Each scene shows the same named points in several views. A view is turned or mirrored, and shifted as a whole, has a little noise and may leave points out.
In the rows, zero is written as 128.

Scene 1
View 1
Vobuv: [135 125  99 180 104 130 121 151 133  95 121 130 118 108 116  99 109 130
 149 153 167 134 148 138 109 148 102 115 131 114]
Vekol: [ 94 128 112 162 101 113 109 145 144 113 123 134 119 118 158  79  97 111
 184 154 189 128 130 144  83 162 117 121 153 123]
kati: [106 115 108 156  91 116 113 149 139 102 145 143 110 151 146  88 101 139
 211 180 179 119 149 149  81 145 124 117 137 127]
rubot: [141 146 105 146 118 146 150 181 117  78 157 127 131 144  88  94 106 183
 169 184 157 128 187 148 110 138 122 124 113  79]
Zapif: [122 173 120 127 117 151 141 169 115  83 165 112 155 129  96  99 101 157
 136 152 151 127 158 135 115 160  99 142 119  74]
Vup: [144 125 100 157  98 137 132 164 125  78 155 136 118 153  98 103 111 171
 180 188 155 124 174 146 105 131 115 115 112 107]
mik: [140 114  97 186  95 126 114 143 137  98 120 136 110 111 118 104 111 126
 154 155 166 132 143 136 106 142  98 111 128 126]
gatid: [146  96  85 215  95 117 107 135 145 105  90 138  95  91 129 104 114 108
 148 148 173 137 137 133 105 141  98 101 136 141]
Tugub: [106 134 109 163 109 121 120 154 138 108 126 131 124 116 141  84 100 124
 174 154 181 128 141 142  93 159 117 124 146 111]
sal: [149 138 105 132 100 149 146 178 113  63 187 132 127 184  76 108 110 205
 188 207 145 119 192 151 106 123 119 122  94  89]
Povaz: [172 110  82 216 110 137 126 152 134  90  94 133 104  85  90 110 121 135
 120 152 159 143 160 135 125 134  93 102 123 117]
fov: [129  99  91 191 106 112 122 161 141 104 111 147  94 124 133  80 109 144
 200 185 188 128 169 154  87 138 137 100 140 124]
Dos: [134 117  99 175  91 127 113 142 137  96 132 134 113 123 121 105 109 128
 159 158 164 129 140 137 103 143  96 115 127 126]
View 2
gatid: [170 168 163  97 165  90 158 118 139 150 126 137 194 115 102  89  80 125
 101 184 109 139 122 105  94 161 126 133 171 141]
Vup: [160 167 214 138 117 118 131 104  88 141 158 137 167 162 146 120 103 137
 136 151 100 151 109 137 126 130  83 102 141 136]
Vekol: [146 112 148 125 149 134 138  78 108 123 132 114 170 131  96  88  81 116
 136 151 105 124 133 110 104 173 115 129 152 131]
Zapif: [126 105 232 129 124 115 122  92  86 149 175 115 120 156 145 123  95 112
 148 152 122 168 101  97  97 111  70 115 151 111]
Tugub: [141 119 178 123 147 127 136  84 113 132 142 117 154 137 107  98  94 120
 146 143 114 133 116 114 100 157 108 126 158 128]
Dos: [159 148 180 118 142 108 142 105 105 143 147 130 175 135 121 104  80 121
 115 175 102 149 123 106 107 147 102 119 153 131]
Vobuv: [153 143 191 111 148 102 143 106 118 146 145 129 165 133 120 102  89 121
 124 167 112 148 114 107  97 143 103 126 161 129]
kati: [157 143 159 144 129 142 134  81  90 118 138 125 183 152 113  99  92 130
 137 143  92 126 133 135 128 167 104 110 138 138]
Povaz: [167 182 211  87 159  71 156 133 144 169 143 147 175 123 123 104  96 130
 110 182 121 157  98 108  87 130 113 130 179 136]
sal: [154 173 244 154  92 125 121 101  65 143 177 139 154 184 169 138 115 142
 151 135  96 162 100 151 141 109  61  85 128 131]
rubot: [144 154 238 133 116 118 126  99  92 145 168 132 142 168 148 128 117 133
 158 132 113 155  94 137 116 117  78 103 148 128]
fov: [168 177 165 125 142 126 149  95 119 128 127 140 195 142 105  93 107 142
 140 137  98 118 118 153 122 171 121 118 154 150]
View 3
mik: [127 126 152 140 129 109  85 145 138  98 112 138  64 152  95 160 135 138
 121 120 140 146 105 129 114 121 133 130 124 122]
sal: [172 171 140 136 174 202 115 132 135 148 125 106 108 100  99 151 104 134
  85  87 106 138 127 128  96 177 146 151 118  61]
fov: [147 142 174 134 153  97  86 162 141 118 124 110  66 125  97 192 123 114
 154 139 126 140 130 110 114 115 177 119 141 113]
Povaz: [131 140 151 157 118 110  74 169 140 112  97 165  55 162 118 183 147 156
 104 122 120 146  70 147  88 114 113 135 120 129]
Dos: [125 128 150 137 134 117  91 139 137  97 116 136  70 149  90 152 133 135
 119 115 143 147 114 125 118 127 135 133 124 114]
Vup: [153 153 148 137 158 158 102 140 137 126 121 119  88 120  97 157 117 131
 105 105 120 141 122 125 103 154 145 141 124  86]
kati: [141 126 163 122 160 118 100 133 139 107 130  99  81 123  77 154 115 112
 144 122 148 142 149 105 129 131 175 123 136 104]
Zapif: [167 100 125 137 139 195  93 116 128 134 103 115 101 139  83 113 113 145
  83  97 159 132  98 148 100 147 115 127 119 110]
rubot: [177 139 142 140 158 188  96 139 132 151 111 110  99 118  97 153 109 136
  95 104 127 132 106 138  91 152 140 133 126  93]
Vobuv: [136 120 150 140 132 123  83 143 136 109 107 134  71 151  92 155 133 139
 117 119 145 143 102 133 110 121 132 125 125 124]
Vekol: [136  91 159 124 140 105  84 129 134 100 117 105  73 144  72 143 123 116
 150 132 175 139 133 115 132 110 162 107 137 134]
View 4
fov: [151 145 177 183 153  98 164 174  96 113 188 155 113  91 105 140  83 109
 130 121 142  99  97 182  97 106 121 165 126 122]
Vobuv: [160 138 131 177 136  92 161 182 119 101 167 145 135 123 122 142  99 100
 143 133 113 124 132 144 120 132 123 138 124 110]
Povaz: [144 170 128 160 140  91 156 192 133  80 156 154 130 111 143 128 108  88
 138 117  79 116 161 154 123 111 139 140 128  99]
Vekol: [155 139 127 193 137  98 163 172 116 119 196 157 110 122 119 146  78 108
 145 145 154 122  79 142 122 153 118 140 131 134]
kati: [168 118 158 192 143  88 181 172  78 131 176 148 120 110  91 159  83 118
 139 132 160 108  83 160 109 131 104 148 114 126]
Tugub: [163 123 133 189 134  97 160 176 118 115 190 143 128 129 108 148  83 108
 145 145 144 127 100 140 117 144 114 141 130 122]
mik: [154 150 128 174 139  88 170 182 112 103 160 154 124 115 126 142  99 100
 141 125 114 118 126 148 124 129 125 138 122 113]
Dos: [159 141 128 176 138  85 175 183 102 109 155 151 128 118 121 149  98 104
 141 127 117 117 124 143 124 133 116 136 119 111]
Vup: [181 102 166 173 141  83 179 185  82 112 145 128 155 116  86 161 104 111
 137 122 116 110 141 160 101 108 103 147 107  95]
sal: [201  65 189 171 142  77 187 187  62 117 127 104 184 124  57 174 111 118
 135 122 113 111 160 162  86  97  87 149  97  79]
rubot: [189  79 174 172 138  90 164 187  99 105 156 107 179 133  76 159 102 111
 142 138 113 123 158 156  91 109 102 148 114  87]
gatid: [135 183 122 172 145  94 161 183 125  94 172 171 104 101 149 128  95  92
 138 117 109 112 122 154 129 125 137 142 131 121]
Zapif: [195  75 129 177 122  88 165 187 117 106 155 105 183 162  89 164 105 107
 155 154 114 145 156 119 114 148 101 128 117  90]
View 5
kati: [143 123 116 152  78 150 147  87 186  68 145 171 132 173 145 117  67 143
 100  82 170 115 134 115 148 183 107 131 156  56]
Zapif: [152 126 154 153 104 117 116 133 131 116 151 151 198 141 138 134  92 170
  68  77 138 149  71  91 137 160 120 119 151  89]
Tugub: [141 137 125 145  74 138 156 126 177  77 150 147 134 164 139 127  74 154
  92 101 141 111 111 104 142 177 125 134 143  78]
Vobuv: [145 132 128 141  79 131 152 148 156 111 151 160 131 160 135 113  77 151
  77  96 124 112 121 109 134 158 140 126 140  90]
sal: [151  79 129 169 115 131  83  89 126 124 144 202 186 157 156 101  86 156
  71  20 167 160  99 110 143 181  85 123 181  64]
Vup: [150  96 122 158  97 135 114 107 145 116 146 192 154 163 147  99  79 149
  78  49 152 136 120 115 141 173 106 125 165  70]
Povaz: [144 108 117 139  79 126 147 183 136 152 155 183 101 168 138  83  78 149
  64  83  95 104 139 121 125 151 153 125 142 103]
mik: [146 126 125 141  79 134 152 141 159 113 149 175 119 165 135 102  73 143
  81  94 130 110 142 117 137 155 139 125 143  82]
Dos: [148 130 129 143  82 135 150 130 159 110 148 175 132 161 135 106  75 142
  81  93 137 114 143 115 139 153 133 123 143  76]
rubot: [146  91 126 160 100 129 102 121 134 121 148 175 168 160 152 111  88 164
  71  44 141 142  80 104 136 187 102 128 170  80]
fov: [135 103  94 152  65 153 150 114 184  85 149 180  92 189 153  98  62 143
  99  74 145  98 139 125 140 198 112 140 161  67]
Vekol: [140 149 124 143  67 146 169 114 192  61 149 144 126 168 135 132  70 149
 101 114 149 104 126 107 144 175 128 133 139  70]
gatid: [142 130 114 135  65 138 172 158 167 115 151 176  85 175 133  91  69 137
  83 107 114  91 165 126 133 152 153 128 133  88]
View 6
rubot: [125  97 191 160 143 129 115 127 173 168 140 107  72  72 134 127 161  99
 151  46 187 112 113 104  99 196 104 156 162  85]
Tugub: [131  89 145 152 179 156 129 104 141 170 156 138  98  93 117 131 124 155
 173  85 157  98 103  92 106 182 152 155 162  91]
Vekol: [133  90 133 145 189 169 134 100 136 169 167 150 102 104 112 130 112 175
 180  88 151  92 104  87 100 176 158 153 167  91]
fov: [ 90  86 161 151 168 183 154 113 174 154 181 134  87 107 118 149 148 169
 185  95 157 132 120 106  97 148 133 155 157  82]
Vup: [126  91 189 152 137 139 118 117 177 155 163 117  70  90 134 131 150 131
 161  59 186 112 138 111  95 186 106 155 157  70]
mik: [131  79 169 164 155 139 120  88 147 156 158 127  96  88 125 134 123 154
 166 113 167 116 128 104 115 190 152 154 150  71]
Vobuv: [128  81 168 165 157 138 121  90 147 159 154 124  98  85 124 134 127 148
 165 110 167 115 122 101 117 191 152 155 152  77]
kati: [126  93 150 137 173 174 136 114 162 160 180 146  81 114 120 134 129 171
 181  59 164  97 126  97  84 166 124 155 165  80]
Dos: [135  81 168 156 154 141 120  90 149 155 165 131  92  94 125 133 121 162
 168 104 171 108 136 104 109 188 146 154 151  67]
gatid: [111  70 163 170 157 151 136  72 147 147 171 129 107  96 119 149 116 181
 176 156 156 133 133 108 124 173 173 156 140  65]
sal: [132 100 208 148 123 128 107 137 192 156 152 107  52  84 144 124 170 101
 152  16 205 106 141 111  82 196  72 155 163  69]
Zapif: [159  94 175 159 153 107  91 110 140 177 125 115  85  63 131 111 132  99
 145  51 185  85 108  93 110 227 127 153 165  87]

In a view up to two points have been moved. Name them for each view, in the order of its rows, or write -.
view 1 -> fov
view 2 -> Tugub
view 3 -> -
view 4 -> Povaz, Vekol
view 5 -> Vobuv
view 6 -> mik

Scene 2
View 1
mam: [149 122  91 135  91  92 125 105  94 116 146 163 111 182 130 149 117 136
 106  92 110  98 117 152 139 127 124 112 127 146]
fep: [211 142 127 101 137 154 127 134 138  73  98 109 136 156 178 154  72 160
 127  97  68  94 173 185 191 153  95 140 186  90]
Gefuv: [168 129 101 120 103 109 132 114 114 108 134 140 126 167 143 154 111 144
 113  86  88  96 129 165 156 138 120 116 147 128]
nuki: [209 147 117  82 126 144 132 132 144  80  97 112 143 153 179 156  59 139
 130  93  64  92 182 192 207 153  90 142 195 104]
Zetez: [196 119 115 140  98 124 169 119 107  94 110 138 108 141 148 138 109 155
 118 109 115 100 134 139 125 156 107  99 114 109]
lib: [190 121 124 151 122 138 133 124 100  89 128 132 111 165 151 147 128 184
 111 101 101  98 116 148 121 148 121 111 122  98]
lifal: [189 122 116 145 119 131 130 119  93  79 109 154  92 174 159 141  67 154
 109 118 124 101 159 148 144 143  95 129 131 119]
Bul: [158 122  98 126  84  95 154 109 117 129 150 136 135 151 127 151 163 148
 112  75  92  96  90 152 128 139 141  89 122 129]
Nizu: [219 125 139 127 124 159 169 138 136  87 106  92 137 121 163 147 149 189
 126  92  78  96 121 155 129 172 120 100 137  69]
mov: [135 115  69 113  39  52 189  89 123 163 165 157 143 134 100 149 179 103
 114  65 105  94  76 139 122 130 151  62 104 162]
zadum: [189 122 135 161 135 144 124 130  96  87 135 123 112 172 152 150 147 204
 107  98  95  99  99 147 109 149 131 112 118  89]
fovo: [216 130 129 128 126 152 143 132 115  66  88 132 104 152 175 140  53 158
 124 119 105 100 180 162 164 159  81 135 152 101]
Senup: [142 108  87 157  69  76 163  98  90 136 160 165 112 157 107 143 171 141
 104  88 125  99  77 125  95 131 144  77  83 146]
Mema: [155 116 100 154  91  98 140 107  88 115 146 160 103 171 126 145 140 155
 106  97 121  99  98 136 110 134 131  98 103 134]
Sapuz: [168 112 108 149  85 104 171 115 105 124 146 136 124 144 123 147 183 166
 112  85 109  99  77 131  93 147 144  75  94 114]
Vobip: [236 135 142 118 140 171 151 143 131  58  80 103 121 136 186 142  69 175
 129 114  87  98 178 167 166 172  84 130 163  74]
niz: [175 125 109 139 113 120 122 117  97  92 122 153 102 180 151 147  83 151
 110 106 111  99 145 155 150 137 107 126 137 125]
Nefu: [231 123 128 113  96 147 203 133 143  85  84 107 131  99 164 138 108 154
 134 107 100  97 155 146 138 179  94  90 130  83]
fudup: [148 109  90 155  81  85 147 102  85 121 149 170 100 168 118 142 136 139
 105 100 131 101  98 130 109 130 130  93  97 147]
View 2
lifal: [136 119 119  82 135 135 115 107 128 132 133  94 117 111  52 180 121 133
 152 117 173 182  96 183  88 100 134 134 173 142]
zadum: [153 109 127 122 120 145 149 148 139 108 137 100 126 124  98 140 103 108
 172  70 142 178  80 162  87 153 130 184 136 132]
Nefu: [ 85 114 136  86 142 158 138 123 180 113 132  89 137  85  76 139 101 169
 112 104 184 210  52 171 111  79 165 156 104 175]
Vobip: [139 121 159  90 131 137  90 121 171 136 138  61 132 102  53 185  80 181
 133  98 178 242  56 206 115  85 147 169 119 155]
Sapuz: [ 98 115  97 116 132 163 199 134 146  96 130 131 137 111 112  94 139  89
 148  90 138 139  83 115  85 134 135 164 140 147]
Mema: [120 119  94 104 134 150 171 118 122 109 131 130 124 118  88 129 143  87
 162 104 141 136 105 133  76 132 124 143 173 136]
niz: [143 128 118  93 132 130 120 101 126 137 135  98 128 119  59 176 125 122
 158 114 154 173  97 167  93 107 121 142 177 134]
Zetez: [108 114 112  90 137 153 146 122 145 112 129 108 126 100  76 141 122 130
 141 108 169 175  84 167  92 105 148 142 146 155]
fep: [151 142 162  99 128 121  90  94 172 163 142  62 150 115  45 196  95 169
 140 107 147 236  54 176 126  76 118 175 138 140]
Nizu: [118 116 146 115 126 153 149 140 179 113 139  88 146 102  94 131  92 149
 137  79 152 211  46 157 109 112 146 192  96 157]
lib: [142 114 123 110 126 144 143 133 138 114 136  99 126 120  84 147 110 116
 163  86 148 180  83 164  89 134 131 167 143 137]
Gefuv: [131 141 119 100 132 132 139  92 143 145 140 105 147 118  65 158 134 119
 149 114 134 171  83 133 104  98 110 154 168 136]
Senup: [ 96 119  72 106 137 159 202 118 121 100 126 149 131 113 102 100 162  70
 156 109 135 108 105 103  72 133 125 135 174 141]
fudup: [111 120  80  97 137 151 177 112 114 109 125 137 124 116  85 127 157  80
 157 117 145 121 111 125  73 128 122 128 185 137]
mov: [ 61 147  70 104 147 160 220  82 147 120 128 155 164 102  95  88 184  80
 129 129 118 103  87  58  95  94 115 133 168 151]
mam: [128 135  99  99 134 134 152  94 122 136 133 122 135 122  69 150 152  95
 159 122 133 143 104 129  89 109 110 136 190 130]
nuki: [141 152 158  92 131 115  86  77 174 174 142  63 160 111  35 200 107 176
 131 123 143 232  54 165 134  55 113 164 146 144]
View 3
niz: [107 103 154 127 149 166 130 114 153 110 138 130 171 128 113 112 175  90
 183 129 130 120 145 149 137 128 127 134 153 109]
Mema: [ 95 128 166  94 118 166 127  95 121 130 140 111 155 116 135 110 160  65
 164 139 172 133 170 142 166 140 130 114 101  81]
Gefuv: [111 104 172 126 145 165 123  90 160 131 149 123 147 114 119 126 170  75
 159 111 132 111 145 160 151 121 121 131 152  97]
Zetez: [130 101 139 126 149 148 109 106 145 117 146 118 169 121 119 125 132 104
 167 145 154 101 166 139 133 112 141 133 115  80]
lifal: [116  99 135 133 158 162 127 130 154  95 133 132 186 138 106 106 167 105
 193 142 131 118 147 142 123 128 131 142 150 112]
zadum: [ 97 132 164 146 132 128 117  91 137 144 165 126 187  88 129 116 149  61
 166 142 150 132 169 180 108 164 141 117 116  95]
fovo: [139  80 124 163 179 145 114 129 175  99 142 140 194 131  95 116 152 122
 189 138 111  91 140 153  97 113 138 155 169 116]
fudup: [ 96 127 167  77 111 178 132  96 116 127 133 105 144 124 141 112 163  69
 164 137 175 136 170 129 184 127 126 113  98  75]
mam: [ 97 116 176  99 129 182 136  96 140 125 135 115 143 124 129 114 180  69
 164 118 149 130 149 145 174 124 120 123 135  96]
fep: [136  80 152 185 185 139 109 102 195 122 162 143 177 110  91 135 159  98
 166 106  90  83 127 184  91 116 130 154 195 121]
nuki: [144  67 155 181 191 153 110 100 208 118 158 143 161 117  87 141 164 103
 163  91  83  73 118 178 109  98 124 163 208 120]
Nizu: [138 108 147 170 160 107  89  78 161 148 182 127 179  84 117 143 109  91
 142 138 145  82 173 178  89 124 152 134 115  78]
lib: [109 121 155 140 142 137 116  99 142 131 157 127 185 103 122 117 146  77
 168 145 149 122 165 165 114 146 141 126 121  93]
Bul: [107 121 185 107 121 156 114  65 140 152 157 108 132  98 137 133 148  58
 136 112 164 112 166 158 171 118 128 116 110  70]
mov: [112 116 193  58 104 188 115  51 128 158 144  89  88 109 151 148 143  56
 118  99 191 107 175 128 231  85 116 108  92  44]
Vobip: [149  79 123 192 191 121  97 117 188 112 166 146 199 113  88 133 131 121
 172 135 105  76 143 173  71 115 147 157 168 111]
Senup: [ 95 136 176  69 102 174 126  80 109 142 140  98 133 112 151 120 149  59
 149 137 194 135 182 130 196 127 130 103  75  58]
Sapuz: [108 133 170 102 116 143 108  71 120 154 159 104 148  93 146 132 128  61
 137 140 189 119 186 149 157 130 141 108  75  57]
View 4
Zetez: [132 177 126 108 127 136 125 126 137  98 106  95 151 102 130 134 148 132
 105 161 140 116 132 146 135 150 124 126 141 164]
mov: [143 210 145 105 139  90 160 124 195  41 134 101 124  54 116 115 165 113
  35  56 145 158 131 128 158 216 118 143 120  72]
nuki: [155 184 134  67  88 169 111  82  73 112 120 139 113 136  78 141 170 130
 121 147 163  83 124 156 128  57  86 114 112 162]
zadum: [125 149 141 116 121 168 131 177 141 129  72 126 114  97 124 139 152 127
 105 155 100 108 125 145 119 173 103 167 138 189]
lifal: [129 149 115  97 117 149 100 132 104 133 120  80 115 116 119 135 140 111
 114 177 133 104 113 162 124 125 136 116 156 152]
Mema: [124 162 132 114 136 126 131 163 161 103 110  93 109  80 128 125 147 107
  73 125 115 133 117 145 135 196 132 146 146 123]
Vobip: [145 175 127  92  99 179 111 101  80 121  93 125 151 141 108 150 160 144
 147 195 152  77 134 157 122  73  97 117 126 214]
Sapuz: [129 181 144 124 140 126 152 158 186  78  90 112 138  71 138 131 157 130
  71 113 118 137 136 131 140 214 109 163 133 149]
fep: [150 172 133  73  89 179 111 100  72 127 106 140 113 138  82 145 169 131
 127 157 149  77 123 158 122  66  85 123 112 179]
fovo: [139 165 116  89 106 162 100 105  81 128 113  96 135 136 111 140 149 126
 134 192 149  89 120 163 125  86 120 110 142 181]
Senup: [126 174 136 117 147 106 146 163 191  79 112  86 118  59 135 120 146 108
  52 100 118 152 123 138 144 229 133 151 145 105]
Nefu: [148 204 128 106 119 146 133  91 125  73  98 117 187 115 129 145 162 156
 126 172 164 101 150 139 141 117 101 119 122 201]
Bul: [139 183 145 105 125 128 148 143 162  81 106 123 112  77 110 127 162 119
  67  94 129 130 127 136 140 184 102 154 123 122]
Gefuv: [139 170 134  89 112 144 124 129 121 109 118 115  99 102  96 130 161 112
  88 120 136 115 118 151 132 132 108 134 127 125]
mam: [133 164 130  94 121 131 121 141 131 109 127  97  93  93 102 125 152 101
  77 115 129 124 111 152 133 154 123 132 140 107]
View 5
Nefu: [ 83 111 110 141 111 108 206 164 103 104 129 123  93 107  80 176  85 126
 125  82  94  66 122 106 150 133 239 117 129 113]
Sapuz: [142 118  83 106 127  87 234 129 128  96 153 106 147 132  75 131 156 133
 113 178  88  65 143 136 164 125 178 181 100 142]
nuki: [119  84 124 139 142 143 143 161  93 138 107 174 103 179 110 153  48 137
 139  75 138  77 106 103  95 128 208  58 118  70]
fudup: [139 126  51  81 144 131 217 137 149 108 176 120 147 163  82 133 133 161
 105 176 106  84 155 125 165 110 152 169  82 142]
niz: [118 104  80  94 155 161 186 143 120 109 173 157 129 181 101 140 103 145
 127 121 125  84 124 111 141 123 171 106  86 108]
Mema: [137 116  66  88 147 126 218 131 136 100 175 126 149 163  85 130 140 148
 115 169 105  77 142 128 159 119 159 161  84 136]
Bul: [156 112  90 109 133  92 206 135 127 118 130 121 147 153  83 129 128 146
 111 180 103  68 143 134 137 118 169 165 103 125]
mov: [178 141  60 109 117  66 216 149 162 139  97  92 152 139  66 137 115 179
  86 217  91  73 183 139 149  99 155 210 107 155]
Nizu: [108  92 135 141 123  88 212 135  84  92 136 129 116 120  87 147 126  99
 142 107  95  54 101 122 136 144 230 123 122 103]
fovo: [ 82  95 100 115 143 167 179 156  99 105 169 163  98 162 102 164  76 130
 140  66 124  82 106  94 136 132 213  71  99  94]
mam: [147 114  67  88 151 141 190 140 140 120 160 143 146 186  96 130 112 163
 113 165 118  85 144 122 140 112 149 138  84 123]
Senup: [150 131  54  85 137 106 228 132 152 104 163 104 157 151  74 128 148 161
 100 199  95  77 162 136 170 111 150 195  87 154]
fep: [108  77 134 138 145 146 156 154  79 122 127 176 104 171 110 153  67 120
 146  66 133  73  92 105 102 137 217  52 116  69]
Gefuv: [141 102  91 110 147 128 182 143 121 124 139 150 136 178  98 136  98 149
 124 141 122  77 129 121 125 121 172 119  99 107]
lib: [116  98 101 107 147 129 212 127 102  88 177 141 135 155  94 134 138 118
 135 129 109  70 110 121 148 134 188 127  96 115]

In a view up to two points have been moved. Name them for each view, in the order of its rows, or write -.
view 1 -> -
view 2 -> lifal
view 3 -> zadum
view 4 -> nuki, mam
view 5 -> mov, fep
